Each row is a point on a landscape with many valleys, with its height.
A ball rolls from a point to the lowest of its 2 nearest points, and stops where none of them is lower. Distance is the straight distance between rows; heights are no part of it.
(341): [ 91 216 123 123 181 127  79 132  87 104 101 117 134 132  98 109 120  86
 124 131 165  71 157 127  92 157]  h=338
(652): [162 166 156 159 123 112 215  93 129 104 111  88  75 113 118 114 113  91
  86  74 106 138 108 190 155 108]  h=442
(108): [ 84 121 113 107 110 125  63 107  99  75 156  99 146 126 105  91 134 137
  65 120  88 161 194 138 135 127]  h=300
(538): [116 128 112 143 139 158 174 172 166 151 114 118 114 121  65 132 102 126
  84 148 174  92 138 137  70 103]  h=822
(791): [128  98 134  94 124 116 210 163 147 121 195 123 129 105 169 186  49 105
 179 168 132  67  84 136 158 156]  h=719
(856): [139  64 131 122 104 146  82 110 110 136 154 151 125 124 152 144 130 171
 175 173 158 163 125  81 117 157]  h=707
(570): [ 86 129 127 128 158 158 112 162 164 155 144 139 137 109  83 141 108 120
  82 162 196  80 131 100  60 110]  h=782
(128): [155 104 121 111  71 131  87 141 128 118 104 155 119 130 136 103 185 153
 134  55  74 187 120 141 198  92]  h=410
(597): [108 108 145 151 154 109 183  86 127 141 121  81  94 114 110 116 104 135
  45 155 158 137 118 120 107 123]  h=301
(643): [153 170 131 125 119 148 101 132 116 113 118 127 137 154 103 125 152 125
 167 112 135 134 178 139 133 144]  h=483
(273): [115 101 119 118 106 103  80 107 115  99 139 119 118 129 139  89  99 135
  67 153 120 141 126 150 133 123]  h=303
(458): [108  55 129 116 112 139 159 128 172 104 173 108 109 129 145 105  93 128
  58 141 161 146 118 153 106  89]  h=413
(1007): [178 141 156  94  83 111 144 136 112  75 154 128 107 135 168 129  87 110
 181 136 155 128 128 181 135 133]  h=619
(106): [ 92 124 109 138 140 107  69 102  72 121 116 101 106 128  83 107 146 148
  79 153 113 150 182 103 112 154]  h=401
(949): [ 94 104 128 136 149 154  97 151 143 158 135 156 123 125 108 148 123 143
 126 186 198 106 140  83  89 132]  h=751
(71): [123 104 118 115 192 121  81 139 134 158 109 172 111 124 164 115 161 154
 137 187 112  96  92  97 133 116]  h=422
(785): [129 143 133 125 115 126 207 179 163 148 165 132 175 106 136 191  82  97
 178 145  98  31  88 142 108 132]  h=711
(362): [116  96 119 104 120 133 213 162 176 105 158 106 119 105 116 114  45  96
  89 135 174 120 100 149  54 100]  h=552
(598): [100  71 126 109 110 159 186 135 173 115 169  97 133 105 118 118  72 123
  57 140 175 167 136 130  52 106]  h=488
(196): [166  93 121 130  64 122 123 108  96 134 106 133  53 135  97 104 146 142
  95  90 129 173  97 127 197 116]  h=264
(660): [113 215 139  98 140 140  63 124  74  80 120 157 123 116 108 128  95  86
 147 150 178  65 121 140  72 150]  h=296
(374): [170 193 140 116 126 111 106 129  72  87  95 124 102 157 138 112 155 112
 171  90 120 155 173 129 142 151]  h=511
(191): [132  80 135 150 132 144 194 132 188 159 115 147 110 158 129 138 166 155
 107 122 102 129 110 147 156  87]  h=799
(692): [144 127 151 145  89 109 149 103 130 136 108 125 128 122 182 142 165  98
 146  26  57 152  75 144 213 103]  h=574
(1003): [ 96  96 159 147 138 126 192  89 127 110 118  81  76 139 139  99 106 121
  36 118 153 176 126 145 107  99]  h=350
(624): [ 60 223 150 138 191 172  90 112 116  99 111 142 152 123 106 136 115  90
 123 134 182  96 158  97  61 142]  h=375
(271): [ 60 126 112 150 181 109  78  88  92 108 136  97 144 114 114  91 135 155
  67 154 104 169 196  77 111 146]  h=371
(372): [137  95 145 133  96 151 163 115 148 114 162 102 118 143 135 139 107 141
 121 131 191 187 174 127  84 130]  h=623
(474): [123 114 143 130 154 101 130 107 129 126 119 114 112 124 147 110 111 136
  77 149 127 136 122 131 133 115]  h=241
(986): [148 148  96 132 121 106 115 142 108 156 103 135 142 114  86 120 120 123
 123 126  93  96 101 137 167 135]  h=640
(388): [135 133 156 157 121 117 176  87 123 109  98  83  55 137 110  98 125 109
  57  95 135 157 136 162 134 111]  h=397
(926): [177 176 157 134 141 117 153 126  98 102  83 105  74 161 119 103 140 122
 144 109 154 147 159 149 138 123]  h=536
(1022): [137  94 132 119 108 130 141 176 182 145 141 161 175 154 162 163 145 147
 163 132 105 103 122 146 136  92]  h=748
(391): [164 197 126 133 123 122 123 122  66 134 100 113 111 121  70 125 124 115
 147 132 163  86 127 120 127 165]  h=74
(571): [159 159 121 116  76 137 109 140 110 117 132 123 159 135 110 127 151 127
 157  51  78 174 168 143 162 160]  h=337
(959): [150 134 106 128 135 107 159 156 125 184 124 130 143 117  98 163 114 121
 161 141 113  60  72 127 171 141]  h=689
(579): [106 149 147 128 154 161 163 178 172 172 108 179 133 141 110 184 154 115
 171 138 150  33  87 119 124  91]  h=601
(930): [103  79 112 169 155 124 114 104 114 171 117 133 119 132 104 114 164 180
  96 145 130 162 145  76 135 152]  h=390
(258): [151 120 152 144  88 111 180 102 149 124 117 139  95 129 166 125 148 104
 106  59  73 123  65 183 201  78]  h=523
(980): [121 101 146 125 113 119 180 108 175  91 162 104 120 113 161 118  80 101
  66 113 130 130  91 171 125 105]  h=329
(400): [152 126 134 111 123 105 168 138 116  99 179 110 126 104 153 173  32  97
 165 169 164  71  94 144 126 147]  h=683
(76): [135 151  95 129 114 100 121 145 139 122 120 131 168 124 112 109 139 123
 105  96  74 117 140 179 161 119]  h=579
(364): [124 147 136 127 132 120 118 151 162 135 150 152 185 142 182 151 135 114
 177 147 115 101 117 140 109 120]  h=790
(464): [183 191 154 108 139 115 115 125  99  71 123 122 106 150 170 114 109 101
 185 144 153 117 135 167 114 129]  h=590
(139): [154 128 136 128 154 115 120  94  85 146 102 142  85 137 153 120 140 148
 173 168 146 149 115  82 133 137]  h=575
(877): [159 194 165 115 168 123 130 139  92  69  90 120  53 158 146 107 129  97
 162 140 174 109 144 167 114 113]  h=565
(700): [156  93 129 144  32 124 129 103 110 110 133 114  85 129  94 115 143 129
  91  64 139 186 138 132 177 138]  h=205
(452): [156  65  98  82  99 120  84 128 118 157 134 167 130 101 177 142 164 165
 188 132  98 165  91 104 156 128]  h=627
(445): [139  56 129 140  94 167 144 149 177 149 122 148  91 147 138 118 164 168
 101 112 126 170 130 145 160  85]  h=723
(918): [117 154 126 117 137 147 166 168 155 163 137 146 154 120 102 181 107  97
 174 153 146  21  91 122 115 123]  h=658
(730): [101 101 123 132 140 158 139 138 163 113 171  88 180 110 107 113  89 119
  92 136 156 163 164 129  54 129]  h=546
(180): [116 160 142 154 171  93 137 136 152 155 128 139 187 134 188 154 125 104
 169 144  88  74  88 121 129 121]  h=758
(356): [174 143 135 101 128 136 103 121 101 149 102 154 120 132 138 134 160 139
 220 137 144 146 110  98 142 147]  h=551
(63): [139  54  95  99 101 134 112 132 122 166 157 170 122 104 139 157 122 163
 192 170 134 140  97  80 156 149]  h=674
(901): [124 113 120 117 113 121 179 151 180 118 173 115 167 106 131 138  57 105
  97 140 137  90 113 150  82 117]  h=609
(686): [137 173 129 132  92 124 100  94 109  90 150 111 186 136 135 123 145 112
 134  64  80 177 194 136 152 162]  h=379
(312): [157 125 142 154 109 139 176 143 149 159 116 138 189 153 151 166 162 152
 182  70  81 170 142 123 150 127]  h=642
(647): [140 185 122 102 100 143  73 152  89 112 125 162 138 109 100 147 106 101
 171 150 167  57 112 134 102 154]  h=250
(682): [119 145 125 136 172  98 165 144 140 186 126 152 168 114 151 191 123 112
 180 140 106  49  74  98 151 133]  h=728
(84): [124 123 126 146 135 141 203 132 183 146 126 108 119 118  98 123 110 126
  99 128 135 123 128 152 105 110]  h=861
(768): [166 121 126 147  72 135 152 107 131 134 135 117 129 130 109 131 142 129
 139  61 113 177 139 144 170 150]  h=273
(667): [160 132 128  92 106 124 147 130 111 104 150 128 110 121 160 166  75 120
 211 161 177  96 113 134 123 148]  h=652
(1010): [ 85 110 134 116 121  97  96  90 125  65 162  91 125 119 186  79  92 106
  42 121 130 158 121 162 119 105]  h=320
(600): [134 128  95 109 167 118  88 144  90 187  84 163 116 115  87 132 160 131
 170 148 120  96  87  92 139 128]  h=557
(675): [141 156 111 113 139 145  66 142  93 148  95 157 112 140 110 118 171 149
 173 138 133 115 123 101 125 143]  h=522
(985): [125  90 138 110 126 157  96 145 129 146 134 162 102 128 138 149 135 159
 178 193 183 123 129  80  96 141]  h=729
(952): [139 110 116 129  86 127  98 146 146 126 129 135 155 137 137 122 167 153
 100  70  75 150 138 166 163 113]  h=501
(184): [169 141 147 146 109 103 156  96 129 145 102 137 169 137 167 149 159 123
 166  57  69 171 108 130 180 129]  h=608
(81): [132 158 116 138 105 123 123  89 119  84 146  89 153 125 139 115 108 109
 113  94 115 180 167 152 129 161]  h=386
(343): [ 90 169 100 145 170 112  76 132 106 129 125 120 178 126  96 121 149 137
 117 130  84 119 168 108 133 154]  h=285
(531): [163 113 119  77 104 143  87 151 104 147 116 162 144 121 151 167 161 145
 231 117  97 152 107 106 139 140]  h=582
(649): [ 93 195 137 143 156 176 118 139 133 115 123 123 163 144 100 135 134 105
 139 124 165 120 175 114  75 141]  h=407
(168): [120  90 126 129 168 120  87 120 134 123 133 161 137 131 177 112 160 155
 138 170 112 151 128 104 123 119]  h=357
(844): [ 96  72 146 141 170 124  95  92 148 130 125 142 116 143 185  98 191 165
 116 132  97 190 137  90 149 123]  h=289
(539): [127 121 139 145 186 141 131 152 164 164 112 159 104 141 130 114 151 154
 137 172 141  91 110 111 125 103]  h=487
(765): [134  89 136 137 115 148 137 156 176 173 131 157 178 164 166 159 179 159
 159 100  79 144 129 113 129 104]  h=690
(838): [107 109 110 165 158 146 141 133 155 176 117 123 145 140  87 126 157 157
 100 145 126 129 142  99 130 133]  h=440
(860): [163 200 119 108 130  96 109 147  59 137  89 134  90 118  87 122 115 103
 162 138 139  56  92 155 151 129]  h=133
(324): [124 152 135 133 124 160 112 157 147 144 126 129 164 141 111 133 144 137
 155 131 140 122 156 118  98 143]  h=446
(217): [163 105 113  89  62 113  98 120  93 127  94 141  65 116 112 116 170 143
 119  54  81 171  87 145 221 103]  h=331
(945): [122  87 136 164 130 123 203 110 176 147 115 118 111 113 124 128 129 124
  71 126 118 145  93 136 149 114]  h=853
(85): [103 149  92 109 137 101  53 109  89 115 135 127 146 121 103  91 143 127
  96 124  58 138 170 132 152 142]  h=339
(502): [ 91 132 104 126 147 115  82 120  97 126 136 102 147 114  88 104 102 128
  48 160 141 126 155 116  88 158]  h=431
(1009): [146  82 142 135  84 160 156 140 168 124 140 119 101 141 122 109 130 158
 114 120 156 172 143 159 126 115]  h=661
(995): [148 117 147 143 142 116 133  90  99 115 102 126  85 157 154 118 155 154
 150 128 141 185 151 109 149 134]  h=594
(684): [ 95  75 130 162 175 120  91  83  94 136 111 132  96 138 147  96 186 180
 103 175 116 180 159  70 117 130]  h=348
(386): [125 127 127 149 162 151 167 154 162 182  90 153 130 142 107 159 154 139
 170 147 141  84 104 108 132 113]  h=543
(173): [145 203 106 104 139 105  54 149  82 119 106 153 119  98  95 118 127  99
 160 144 130  60  96 137 123 152]  h=193
(110): [ 86 116 138 139 138 127 152  92 145  80 157  92 153 130 171 100  77  93
  42 113 121 155 107 154 105 118]  h=256
(530): [112 105 130 137 111 183 148 125 171 108 160  99 164 135 116 125 135 150
 110 102 144 194 196 127  74 133]  h=591
(558): [ 92 139 116 143 118 117 112  91  98  82 158  73 146 110 111 104  98 117
  59 104 122 166 184 122 121 152]  h=349
(5): [ 63 135 109 136 201 126  57 117 118 112 138 116 163 124 129 102 150 142
 101 158  91 128 185  85  97 130]  h=333
(621): [128 107 118 125 100 112 196 155 153 160 165 130 163 122 172 206  83 109
 186 140  96  76  89 138 155 136]  h=756
(583): [112 166 112 132 166 125  91 139 119 148 117 122 138 116  83 120 111 121
 104 152 153  89 139 116  95 154]  h=384

Where does a ball stop that starts at each point below?
(364) -> (474)
(191) -> (110)
(621) -> (844)
(682) -> (700)

Call two points neighbours if one is among the 2 nearest of the other. Go from one point of each pair to the other, from neighbour to neighbour, staying as low as possible. Name the highest point that can't be avoided.
(474), (110) -> (1010)
(844), (474) -> (364)
(108), (391) -> (502)
(108), (700) -> (81)
(343), (108) -> (85)
